Points on a hilly landscape, in no order, each with its height.
From any point a ball takes the steepest step (drop divided by distance) to one of its 2 nearest points. It stops when none of these is lower. Distance is the straight distance between rows; heights are no part of it.
J_31 height 275: [138  78 129 135 154 157 139 159 166 128 167 142 182 163 171  82 133  99
 148 152 131]
J_357 height 352: [116 118 113 161 131 125 112  97 144 104 111  92 177 194 161  90 132 140
 174 137 150]
J_723 height 715: [ 76  95 121 178 154 153 140 147 167 102 159 112 141  92 138  82 163  71
 114 129 104]
J_914 height 443: [ 80 151 117 161 133  96 108  78 127 141 116  66 135 184 111 132 126 125
 153 131 159]
J_425 height 771: [125  92 148 130 166 162  81 110 135 134 108  91 183 147 126 118 119  93
 206 189 119]
J_120 height 466: [138  94 119  64 140  94  91 149  70 165 148 106 138  87 143 132 124 107
 101 120 128]
J_349 height 346: [157 154 182  88 118 161 127 193 137 177 107 138 122 127 147  74 101 137
 125 133 120]
J_421 height 317: [127 205 184  94 144 115 105 130 127 208 129 166  89 127  70 127 142 142
 153 126 110]
J_324 height 732: [ 67 131 104 129 157 168 130 162 139 148 139  96 139 131 133 121 168  43
  94 139 151]
J_979 height 775: [155 147 200 114 176 169 104 154 135 183 106 111 118 134  95 125  97  92
 166 175 117]
J_278 height 377: [126 173 183 139  94 105 134 151 124 157  79  67 116 187 115 106  74 147
 135 101 151]
J_523 height 316: [101 138 136 168 146  84 114  88 168 139 173 115 131 144  70 160 156 112
 175 179 126]
J_124 height 338: [137 161 126 114  52 154 106 149 133 110  90 110  81 153 146 166 108 224
 148  83 131]
J_150 height 234: [120 122  61 140  96 137 111 112 150  76 157 131 100 117 176 159 172 181
 136 120 137]
J_997 height 349: [133  99 115 137 109  53 139  94  91 106 148 163 136 105 137 148 115 159
  96  91 127]
J_586 height 153: [139 134  80 168  63 123 140 125 141  58 140 109 100 142 170 174 142 184
 138 113 140]
J_369 height 674: [139  91 117 157 105 186 121  90 135  61 101 165 119  77 112 177 107 153
 137 127  98]
J_650 height 781: [144 193 129 104 157 180 152 177 146 174 130 126  87 154 148 136 162 110
 103 153 145]
J_276 height 766: [ 94 105 144 196 146 150 114 114 182 101 127  85 160 149 125  89 129  97
 178 164 126]
J_56 height 324: [162 126 149 145 100 123 139 153  88  85  96 140 110  95 181 128  88 161
  94  94 118]
J_223 height 376: [125 149 104  86 145  93 110 141 115 164 142  94 130 194 150  91 144 148
 108  91 182]
J_274 height 413: [ 66 129 107 177 123  93 121  66 130 112 115  76 146 149  93 118 127 105
 134 120 154]
J_735 height 353: [143 177 207 134  87 116 133 173 133 175  88  91 101 155 120 117  72 148
 150 139 121]
J_457 height 371: [149 119 145 158 127  86 150 147  92  78 121 137 119 126 177 111  89 137
  90  80 146]
J_344 height 277: [141 161 114 158  49 126 174 134 114  85  99  91  98 138 122 179 110 181
 124 128 126]
J_89 height 227: [108 138  63 101 120 190 106  98 141 109 119 141  78 108 121 167 152 167
 112 108 143]
J_766 height 378: [145 127 173 122 120 115 161 128 131 132 103 201 147 139 113  65  83 148
 121  65 114]
J_987 height 304: [111  88 122 158 159 148 149 159 146  97 163 145 168 137 178  81 139  84
 118 119 134]
J_520 height 488: [113  69  98  70 144 107 100 162  84 151 171 113 176 103 154 137 150  70
 113 120 122]
J_846 height 583: [122 157  76  91 131 190 118 150 133 130 140 126  88 115 159 174 183 134
 119 159 134]
J_268 height 201: [131  77  86 124 122 133 109 127 105  72 161 168 135  78 189 165 152 155
 138 120 101]
J_328 height 329: [124 110 101 114 136 123 133 172  99 116 161 123 136 106 176 116 148 100
  76 117 144]
J_102 height 341: [104 107 145 168 110  88 122 107 135 132 141  77 148 139  94 156 104 108
 156 162 125]
J_965 height 137: [126  74  75 102 124 176  98 127 116  78 152 173 125 113 182 170 143 172
 140  96 119]
J_411 height 667: [139  98 103  97 138 202 140 133 105  87 107 214 132  92 154 154 126 152
 113  95 102]
J_830 height 476: [135 107 105 125 131  90 124 125 159 140 184 122 153 183 165  96 148 147
 140 132 156]
J_295 height 444: [133  96 136  86 132  71  91 139  65 151 137 106 147 117 150 112 103 141
  95  87 143]
J_786 height 414: [124  97 126 168 146  74 132 155  95  74 162 132 140 134 196 108 117 129
 102  87 150]
J_340 height 504: [154 117 155 140  58  67 180 138  96 121 129 149 156 151 121 152  84 188
 127 103 104]
J_705 height 211: [101  97  66 107 123 164 114 123 101  95 141 136 117  45 137 166 174  99
 104 128 102]
J_66 height 436: [128 134  74 163  92  83 161  87 130  64 145 164 103 118 145 142 154 161
 100  86 135]
J_478 height 787: [146 176 120  97 140 175 176 180 163 165 115 139 106 173 132  90 152 107
  92 124 154]
J_771 height 593: [146 163  81 116 124 163 122 139 154 119 151 125  81 135 172 157 176 166
 136 160 137]
J_831 height 472: [165 128 135 145 106  75 174 123 132 104 125 155 127 178 145  93 103 154
 113  65 140]
J_956 height 380: [120 189 123 144 132  69 125 117 127 161 153  79  76 166 127 148 139 142
 125 131 164]
J_549 height 640: [160 137  77 110 120 124 158 155 138 105 161 155 116 149 181 104 173 154
  98 109 150]
J_233 height 228: [147 144 145 164  79 147 166 102 126  89  78 154 108  86  85 151  92 152
 103 125 107]
J_745 height 345: [138 167 140 146  98  63 131 141 121 152 153  70  94 166 139 173 129 159
 139 159 147]
J_93 height 293: [141 129 131 165  73 109 143 136 108  93 113  88 105 104 152 162  99 152
 106 136 129]
J_98 height 676: [134 106 120 188  83 176 154 104 136  44  99 154 117 103 137 179  97 156
 136 120 108]
J_711 height 231: [148 110 124 186 105  98 175 116 155  82 145 151 134 137 144 116 113 134
 121 121 133]
J_675 height 325: [121 122 141 127 155 173 147 148 116 130 102 116 140 129 138  80 103  83
  76  99 151]
J_338 height 763: [ 99 136 135 175 156 137 128 108 169 132 137  94 125 143 111 107 132  88
 149 164 152]
J_171 height 497: [188 121 121 110  94  96 132 138 158 140 159 148 128 145 161 143 136 197
 152 165 120]
J_131 height 259: [133 147 155 149  47 147 164 125 100  86  62 161 114  94 102 154  78 180
 120  87  90]
J_5 height 204: [133  85 100 111 121 148 112 118  99  71 123 187 126 115 180 178 108 194
 135  72 116]
J_991 height 532: [152  98 151 159 142 132 160 134 117  90 119 173 139  99 159 113  85 116
 108 117 118]
J_868 height 347: [100 120  94 125 133  73  99 144 131 135 195  84 118 127 165 116 179 129
 113 130 153]
J_363 height 368: [141  55 150 139 141 106  98 143 114 116 157 109 181 139 187 101  96 111
 156 134 125]
J_450 height 157: [139 197 173 159 146 140 157 111 175 159  92 128  91 168  62 114 112 125
 135 142 141]
J_209 height 702: [ 92 109 127 208 106 100 144 109 156  79 145 107 123  81 110 126 133 101
 119 140 108]
J_465 height 500: [138 163 152  94 174 176 129 146 119 168 119 139  99  90  79 160 149  72
 119 172 115]
J_330 height 403: [130 130 107 126 133 193 163 150 122 103 110 148 116  80 139 122 138  87
  65 127 128]
J_405 height 388: [133 161  71 143 100 110 154  86 150  98 130 143  79 114 116 143 164 159
 100 119 144]
J_557 height 453: [117 142 147 122 168 165 100  80 127 146  70 110 168 164  99 114 123 120
 177 160 132]
J_333 height 165: [129 208 182 133  95 109 146 122 149 166  98 155  91 132  49 134 122 158
 140 131 116]
J_690 height 579: [132  91 170 108 120  88 104  92  97 154  96 123 160 102  55 141  74 117
 141 122 106]
J_216 height 651: [141 113  80 135 128 129 158 131 144  90 172 181 129 119 172 114 170 135
 107 124 127]
J_248 height 516: [110 151 114  79 168 111 104 130  87 180 150  97  98 101 120 158 152  96
 101 137 135]
J_643 height 220: [160  88 130 155 109 109 125 131 158 103 167 135 140 103 153 135 130 131
 156 180 104]
J_62 height 339: [159 168 185 127 118 111 117 153 132 177 114  96  94 141 125 148 100 148
 147 163 116]
J_210 height 354: [114 156 172 155 195 146  86  73 124 150 115 103 138 152  64 164 134  83
 191 163 126]
J_418 height 303: [143  85 123 131 149 128 140 180  94  80 159 164 146  98 219 129 129 120
 108 119 116]
J_704 height 517: [ 78  85  91  79 159 112  91 136 101 163 168  98 170 123 128 137 175  66
 139 135 127]
J_215 height 258: [138 111 109 101  71 124 108 113 103 100 109 162 116 112 151 175 111 214
 131  77 111]
J_872 height 418: [ 84 107 115 110 171 161  99  97 115 146 111 106 170 127  97 111 139  69
 145 145 138]
J_308 height 467: [100 144  97  96 159 105 115 120 121 171 163 106 120 140 125 127 159 112
 106 130 158]
J_602 height 549: [121 146  80  74 142 125 108 127 101 154 151 127  93  84 127 175 180 120
 108 151 122]
J_918 height 217: [109 103 136  83 163 175 127 139 104 163  95 134 158  95  70 122 117  46
  95 127 123]
J_525 height 278: [129 114 161 114 153 170 120 116 129 150  83 129 159 131  95  83  85 100
 122 125 129]
J_138 height 589: [107 138 121 167 149 160 134 125 159 107 139 114  98  69 106 123 150  75
 117 176 121]
J_712 height 247: [142  74 128 158 133 121 128 158 167 108 187 135 161 127 182 100 136 119
 154 160 112]
J_125 height 286: [144 111 113  70 133 145 129 141 106 152 131 154 136  85 117 134 138 114
  94 134 111]
J_612 height 794: [128 160 126  94 140 160 166 147 146 161 104 148 128 169 108  64 130 111
  86  76 149]
J_260 height 627: [159 155 102 109 133 123 153 142 157 143 155 136 110 173 150  92 150 142
 106 120 159]
J_300 height 590: [109 142 164 125 156 114 111  70 127 155  99 132 140 126  18 143 113 111
 147 141 133]
J_232 height 348: [135 190 150  73 157 131 113 124 112 192 131 168  83  99  68 163 162 139
 130 136 102]
J_527 height 251: [125  75  93 112 132 139 119 172  89  77 170 161 148  74 210 154 163 118
 120 124  97]
J_671 height 512: [162 121 171 114  63  73 142 146  98 134 112 166 143 118 138 129  82 190
 132  93  92]
J_765 height 362: [158 160 189 100  86 150 131 173 142 161  97 165 113 109 121  76 100 151
 143 129 102]
J_183 height 162: [151 162 159 136 109 160 134 136 126 131  76 121  84  81 113 132  96 139
 105 142 113]
J_503 height 471: [ 92  95  82 110 151 123 131 130 124 131 166 132 180 165 154  94 168 100
 107  96 160]
J_245 height 225: [146 129 136 152 125 116 130 145 159 133 152  95 119 147 154 114 119 128
 136 168 145]
J_273 height 608: [156 199 137  95 103 135 149 139 174 164 110 182  82 142  98 108 153 187
 142 128 118]
J_561 height 320: [140 102 119  70 138 131 145 150 112 166 141 183 168 134 126 108 137 117
  89 106 128]
J_999 height 441: [109 134  84 110 146  94 111 113 141 145 160  97 145 196 144  97 162 143
 134 114 178]
J_218 height 580: [100 160 102 137 155 169 124 134 140 122 146 110  78  73 126 153 180  81
 116 177 117]
J_747 height 221: [159 149  98 166  49 139 171 134 139  53 108 107  94 169 160 169 122 187
 133  98 133]
J_555 height 185: [142 146  96 109 114 194 124 151 122 103 107 127  90 109 174 135 138 159
  95 113 139]
J_469 height 439: [ 88 129 107 124 162 160  99  91 114 131  91  92 175 154 135 100 149 104
 156 151 139]
J_569 height 350: [123 105 134  75 145 118 135 149  90 159 128 179 179 154 148  80 117 137
  97  55 137]
J_446 height 611: [164 186 154 114 142 151 151 138 178 162 119 168  91 146  93 118 141 151
 137 159 128]
J_158 height 294: [112 116 137 130 163 189 128 115 115 129  72 115 171 148 130  74 100  90
 117 113 145]
J_940 height 681: [139 113 124 192 106 138 152 130 120  38 118 157 114 101 188 155 109 150
 128 114 115]
J_697 height 328: [125 179  72 114 115 150 128  99 138 115 113 135  59 118 119 158 163 175
 108 119 146]
J_825 height 285: [165 192 145 145  77  94 181 144 168 139 115 107  87 195 110 128 117 168
 137 127 140]
J_715 height 122: [126 177 174 151 100 107 166 113 154 155  98 120 117 175  49 127  97 143
 141 133 134]
J_449 height 267: [153 140 116 150  76 191 134 115 170  90  92 143  97 137 118 173 108 191
 150 128 122]
J_730 height 276: [151 172 131  97 113 124 143 146 127 150 107 139  96 121 135  90 127 158
  89  92 141]
J_684 height 392: [126 124 149  80 154 122  78 139  99 180 113  82 157 166 145 110 108 133
 149 127 144]
J_695 height 385: [ 80 132 118 194  94  85 161  93 128 101 125  69 141 159  91 132 106 108
 126 118 150]
J_197 height 523: [124  69 151 168 152 129 139 107 126  95 133 160 169 115 134 102  88  92
 128 122 121]
J_927 height 270: [124 114 117 170 115  94 159  84 153 101 130 140 149 173 106 102 110 124
 126  96 149]
J_462 height 427: [119 127 107 166 136 157 156 136 127  83 128 127 108  77 159 104 135  88
  77 122 134]
J_153 height 520: [154 134 161  88  69 101 107 159  89 132 107 174 123  92 165 118 100 203
 134  85  93]
J_570 height 773: [139 114 165 126 176 164  94 132 136 157 120  88 142 134 115 128 105  73
 177 182 128]
J_213 height 470: [115 150 164  80 198 177  93 120 109 186 100 124 146 151  70 137 135  82
 163 147 122]
J_522 height 333: [164 176 130 128  96 101 155 147 132 122 101 111  84 152 143  95 119 161
  91  86 149]
J_882 height 543: [110 147  60  99 116 170 154 155 117 106 124 153 116 109 158 148 186 110
  54 102 146]
J_291 height 200: [148 139 168 157  97 125 155 120 136 126  91 124 113 103  81 141  85 128
 116 153 116]
J_864 height 455: [106 141 102 183 134 124 156 124 153  91 139 103 103 120 141  77 139  90
  92 110 156]
J_838 height 468: [ 69 114  78 124 156 143 107 103 118 120 125 105 189 162 151  90 173 103
 140 118 149]
J_200 height 599: [163 168 110 126 104 138 133 129 156 129 128 130  84 137 145 154 142 182
 137 156 133]
J_923 height 370: [123 119 126 112 141 180 169 166 108 128 102 163 147 104 138 109 118  71
  47  95 134]
J_305 height 269: [ 72  86 130 147 168 122  88 141 154 136 159  66 147 101 122 115 166  74
 173 156  88]
J_729 height 273: [ 97 113 141 133 189 139  90 147 142 152 167  81 128 102 111 140 163  48
 191 177 102]
J_265 height 662: [137  83 100 117 149 169 152 139 117  77 144 225 149  87 174 152 146 122
 123 129  96]
J_482 height 485: [106 152 142 103 196 164 113 120 115 181 122 120 121 127  79 144 140  62
 126 150 134]
J_329 height 505: [173 110 174  90 145 121 100 136 143 176 126 137 146 122  85 123 101 129
 169 164 106]
J_416 height 292: [138 134 132  95  56  94 114 117  94 131 103 137 112  96 115 175 115 205
 127 109  98]
J_168 height 508: [148 141 127 100 164 192 132 146 140 128 128 154 112  74  83 165 167  75
 132 192 110]
J_506 height 759: [ 86 153 127 144 177 150 111 107 131 153 126  85 116 155 115 116 137  83
 127 144 163]
J_867 height 314: [157 216 150 134  77 114 151 148 148 154 108 122  68 169 122 163 130 197
 156 139 121]
J_652 height 334: [101  76 124 146 159 165 150 155 120 105 144 154 178 106 155 101 131  51
 101 117 120]
J_21 height 603: [171 171 128 109  83 147 135 139 163 131 105 162  94 142 137 130 133 209
 150 132 115]
J_419 height 778: [155 195 159 114 177 190 142 168 144 180 137 141  86 144 125 156 163  97
 131 179 120]
J_777 height 746: [ 76 157  97 119 167 165 131 138 125 152 118  88 134 167 127 106 160  68
  94 119 174]
J_717 height 769: [ 99  76 138 162 150 148  89 110 147 107 125  89 186 134 143  95 122  92
 185 163 117]
J_860 height 382: [ 77  59 106 116 164 148  92 115 110 114 133 118 210 115 128 107 152  64
 163 130 101]
J_630 height 327: [127 129 122 141 125  93 139  83 143 140 129 141 121 118  72 130 121 129
 108 136 136]
J_359 height 365: [123  97 138 152 113 113 107  92 123 117 102  93 197 186 147 115  98 141
 180 146 133]
J_365 height 344: [157  68 133 123 137 110 111 163 101 111 170 134 153  96 198 122 116 116
 130 143 108]
J_638 height 289: [132 117 106 131  80 182 107 119 170 105 124 125  91 163 126 185 102 204
 154  94 141]
J_653 height 216: [108  97  56 114 116 173  95 118 143  92 170 144 115 108 168 166 181 170
 146 127 123]
J_445 height 319: [133 147 150 106  64  63 129 132  85 155 111 106 112 107 103 164  98 172
 113 113 106]
J_968 height 548: [ 85  73  91  93 158 101  91  94 108 150 163 127 179 112 105 122 153  91
 133 123 125]
J_196 height 374: [101  98 109  99 168 129 137 123  87 124 122 170 192 173 155  88 128 114
 102  58 154]
J_990 height 452: [149 118 143 163 143  81 189 123 135  67 122 179 133 185 159  91  90 129
 128  62 143]
J_224 height 301: [145 119 152 126 172 113  91 145 130 161 167  89 112 109 122 163 134  80
 188 192 106]
J_129 height 323: [118  89 112 118 139  95  95 147 119 136 176  88 129  81 150 134 150  89
 143 158 106]
J_884 height 342: [119 144 153 125  93  53 123 120  87 169 126  70 117 134  91 178  96 148
 128 136 126]
J_236 height 274: [ 65 117 113 170 140  79 108  96 163 136 168  89 132 130 101 128 163 110
 159 152 123]
J_716 height 358: [129 163 136 116 143 100 129  77 141 150 128 162  98  97  34 158 147 133
 116 150 127]
J_780 height 410: [ 85 111 103 156 130  69  94 132 115 112 167  67 134 146 161  97 157 125
 114 106 166]
J_663 height 331: [125 152 171 162 138  86 127  89 142 146 147 118 128 147  43 188 128 114
 168 175 123]
J_573 height 315: [158 127 149 127 127  91 100 135 115 152 144  86 100 100 120 191 117 118
 170 189 105]
J_885 height 250: [131  81  98 141 109  94 105 145 129  87 189 135 134  86 199 141 170 155
 142 143  96]
J_782 height 196: [139 119 123 187 104 108 146 131 177  95 159 112 124 128 152 118 138 129
 142 164 128]
J_358 height 255: [144 109 148  92 150 156 127 141 120 165 114 141 141  99 101 108 104  94
 109 137 120]
J_995 height 723: [ 86 118 111 157 147 155 135 169 142 116 154  87 131 112 158  88 161  65
  96 135 143]
J_627 height 202: [123 191 161 125  65 107 154 114 125 143  98 144  98 112  46 171 120 179
 134 135 101]
J_545 height 268: [142 131  93 116 126 161 127 174 113 106 143 113 112  99 192 130 162 123
  87 136 141]
J_164 height 330: [160 183 162 132  87 101 132 156 128 158 121  90  86 153 141 176 114 179
 145 163 124]
J_515 height 291: [118 103 108 144 114  74 105 138 132 119 184  93 123  97 168 134 155 131
 130 150 123]
J_738 height 272: [107 172 153  67 159 128 115 129 118 213 121 148 120 149  79 106 141 128
 132 113 127]
J_657 height 492: [161 127 152 145  69  64 192 142 121 113 132 143 153 195 123 121  86 177
 134  84 124]
J_899 height 417: [117 168 121 125 158  88 116 107 128 174 165 106  90 143 115 150 150 128
 131 151 147]
J_951 height 709: [ 77  90 129 207 138 112 141 125 175  84 160 121 144 101 133  85 151 100
 129 121  98]
J_526 height 381: [107  78 113 146 120  52 122  92 108 109 173 138 158 109 134 127 126 125
 118 108 125]
J_282 height 511: [167  99 170 130 106 104 143 125 152 141 124 171 166 156 109 103  83 161
 147 127 113]
J_664 height 502: [112 127  63 125 129 162 153 129 104  67 136 171 111  88 170 140 170 128
  77  85 135]
J_593 height 313: [106 112 121 151 158 178 124 123 110  95  87 101 179 160 171  69 114  93
 122 104 158]
J_517 height 481: [140 154  97 151 132 117 170 119 147  98 129 126  93 146 135  78 137 110
  78  85 162]
J_370 height 343: [113 160 179 165 149 117 112  81 128 155 111  97 140 175  56 173 110 110
 180 162 133]
J_493 height 366: [132 114 145  98 143 117 143 127 115 141 108 190 171 177 132  60 103 152
 124  51 134]
J_620 height 290: [151 122 157 146  89 139 149 138  93  79  75 172 114  97 160 150  74 178
 119  87  98]
J_928 height 616: [153 185 127 115 155 131 154 132 176 176 145 141  95 188 121 105 154 142
 135 143 152]
J_985 height 776: [144 173 181 119 189 186 128 155 149 185 123 125 110 152  99 129 128  86
 147 168 127]
J_502 height 415: [116 105 132  94 149 114  81 139  74 153 108  81 164 153 160  96 105 127
 112  94 157]
J_551 height 518: [124  67 148 160 140 124 119  82 136 106 117 144 194 139 107 109  92 107
 155 134 120]
J_993 height 384: [125 162 142 105 175 114 106  96 114 174 143 141  93  97  58 169 153 103
 126 152 117]
J_189 height 219: [111 178 177 106 134 143 106 126 131 188  80 118 125 167  99  80 101 137
 151 110 136]
J_668 height 513: [151 140 127 110 154 181 153 134 162 133 127 173 126 103  82 124 150 101
 107 172 126]
J_944 height 507: [162  96 188 100 113 105 103 138 137 175 116 137 169 151 103 113  76 153
 177 145 107]
J_160 height 387: [127 125 142 101 165  94  94  98 111 178 143 108 121 112  81 158 123  99
 152 155 122]
J_121 height 501: [175 124 148 100 119 108 124 134 155 168 144 149 129 136 119 131 120 165
 148 169 114]
J_234 height 326: [134 109 146 155 111  87 111 130 123 130 141  78 123 102 130 161 109 110
 145 178 118]
J_46 height 514: [147  69 163 145 115  99 132  93 136 125 128 155 196 149  86 127  78 135
 159 136 114]
J_709 height 257: [115 205 166 104 143 122 119 140 139 198 109 114  95 193 115  91 125 148
 146  98 149]
J_703 height 369: [108 132 153 127 196 154  95  86 149 147 126 126 152 137  53 137 142  78
 174 171 134]
J_660 height 307: [139  95 103 104 126 105  99 121  97 123 146 110 114  46 128 160 137 106
 132 149 104]
J_78 height 299: [135 122 135 163  88  87 173  93 141 120 129 141 147 146  72 139 102 143
 120 124 130]
J_606 height 490: [169 106 120 145 101  70 136 136 150 122 177 130 143 163 172 121 126 165
 141 138 138]
J_240 height 565: [108  72 121 108 150  96 100  87  97 142 138 126 167 100 102 117 109  92
 125 120 124]
J_101 height 367: [119 138 155 107 134  78  98 100 102 180 119  96 117 123  86 151  99 130
 131 132 127]
J_851 height 249: [140 180 123 144  87 157 142 100 162 114  98 145  83 131  81 187 135 188
 148 151 122]
J_597 height 692: [121 105 102 170  97 151 105 128 136  67 134 103 102  73 176 158 138 141
 141 145 106]
J_773 height 671: [134  82 103 124 134 189 121  94 118  65 111 204 128  69 125 168 120 150
 129 110  98]
J_115 height 473: [129 124  83 135 121 125 151 102 107  74 126 181 108  92 154 134 141 150
  86  86 129]
J_947 height 524: [158 136 116 105 123 189 165 125 148 114 106 217 127  97 106 113 146 153
  99 118 108]
J_484 height 321: [168 134 149 102 139 167 139 189 147 163 129 120 132 157 165  93 116 124
 114 152 146]
J_547 height 411: [103  92 124 184 110  55 136 120 125  87 171 117 149 132 162 116 125 128
 123  99 134]
J_409 height 428: [122 119 131 148 162  97 158 117 101  80 108 155 141 178 155  80  93 122
 106  39 160]
J_565 height 454: [119 121 125 145 108  59 103 129 115 131 148  63 136 164 150 126 113 139
 126 120 163]
J_981 height 361: [103 133 153 174  88  99 157 117 106 125 119  59 144 158  84 153  83 117
 130 145 138]
J_901 height 63: [ 93 115  57 109 124 191 101  95 128  92 131 144  95  72 116 174 167 133
 111 122 124]
J_242 height 528: [160 129 155  70  97  94 117 162 112 167 133 174 139 123 151  94 115 180
 121  97 114]
J_798 height 229: [127 197 141 142  90 123 146  98 127 134  99 138  78 122  56 209 142 180
 145 150 110]
J_313 height 584: [107 131 179 115 118 103 105  88 112 169  78 122 153 134  37 130  86 134
 152 121 115]
J_674 height 379: [138 101 144 107 138 122  80 115 106 154 102  85 181 173 156 111  99 141
 176 145 135]
J_567 height 375: [161 148 175 123  80 125 154 142 143 131  94 194 124 114 117  82  93 166
 126  96 102]
J_167 height 401: [107 117 105 129 159 123 138  89  98 101  96 145 172 179 146  70 119 124
 110  52 160]
J_710 height 271: [128  86  87  88 130 135 110 141  73 112 142 130 130  46 158 160 151  92
 101 124 101]
J_774 height 335: [109 100 121 172 142 128 127 101 125  83 107 107 177 179 168  80 113 120
 146 100 151]
J_683 height 530: [167 111 131 131 130 154 158 124 128 100 116 192 130  92 136 116 114 137
 103 125 111]
J_156 height 461: [124 149 176  95 180 150  76  89 108 179  78 121 154 149  62 133 118 119
 187 145 115]
J_490 height 697: [102 101 114 183 100 117 116 126 146  77 143  97 108  47 137 151 150 120
 136 157  81]
J_377 height 195: [ 63  86 110 151 152 103  97 112 160 129 174  97 157 117 116 100 174 100
 155 137 103]
J_277 height 406: [112 132  89 113 143 123 141 157 119 132 155 116 134 151 157  97 159  96
  72  93 173]
J_113 height 318: [146 102 111 115  80  70 116 110  82 110 133 132 126  86 142 177 113 176
 116 115 104]
J_431 height 574: [134  73 149 112 131  88 108 100  85 142 118 138 159  89 100 129  73 115
 119 108 109]
J_601 height 568: [113 165  90 100 155 165 119 132 121 143 151 133  83  87 121 190 197  98
 125 172 119]
J_400 height 519: [152 167 119  92 139 192 151 126 163 136 108 197 105 100  74 130 163 149
 115 151 117]
J_366 height 218: [ 97 114 124 113 177 159 113 157 127 156 145  97 139  99 102 143 160  25
 143 167 119]
J_235 height 355: [ 98  65 126 132 164 160 122 128 126 115 142 135 184 101 118  99 129  50
 133 134 118]
J_343 height 383: [154 175 157 138  93  90 148 159 140 132  94  86 100 190 133  84  97 152
 116  77 155]
J_351 height 101: [153 149 127  97 115 176 122 151 120 136  96 132  91  91 144 130 126 151
 107 137 117]
J_794 height 687: [142 104 111 168 110 177 124 142 128  55 120 133 112  88 199 147 120 141
 130 132 116]
J_759 height 155: [107  95 117 102 156 165 123 159 107 144 124 107 146  75 113 136 136  30
 103 147 124]
J_40 height 295: [141 100 134 108 153 171 120 168 143 151 139 112 173 176 168  94 123 101
 137 153 147]
J_930 height 308: [125 176 131 105 156 115 112 135 127 178 125  88 111 198 139  96 129 142
 131 111 169]
J_689 height 312: [135 135 113 121  69 152  96 129 140 118 113  98  87 153 138 203 115 215
 160 120 130]
J_809 height 260: [154 137 136 154 105 102 131 148 127 116 130  84 106 120 166 128 107 140
 110 144 147]
J_325 height 189: [136 167 161 127 138 152 143 126 165 157  83 127 117 175  88  71 103 131
 131 114 144]
J_936 height 657: [134  97  93 131 148 148 176 149 138  78 167 220 152 118 184 127 162 121
 111 120 115]
J_13 height 198: [126 175 144  78 138 141 131 149 120 186 111 143  99 119 103 107 135 130
  97 119 131]
J_926 height 256: [167 151 140 159 100 103 165 141 176 127 131 105 110 186 138 113 108 151
 138 145 147]

Call two points neighbours if one is among the 2 nearest of the other. Go from one point of each pair to the other, from neighbour to neighbour, staying as low as possible. Name the highest point that can't be avoided.
J_377 and J_759: J_729
J_901 and J_377: J_766
J_901 and J_351: J_786
J_782 and J_416: J_93
J_715 and J_358: J_991
J_13 and J_416: J_343
J_901 and J_31: J_129
J_965 and J_586: J_150
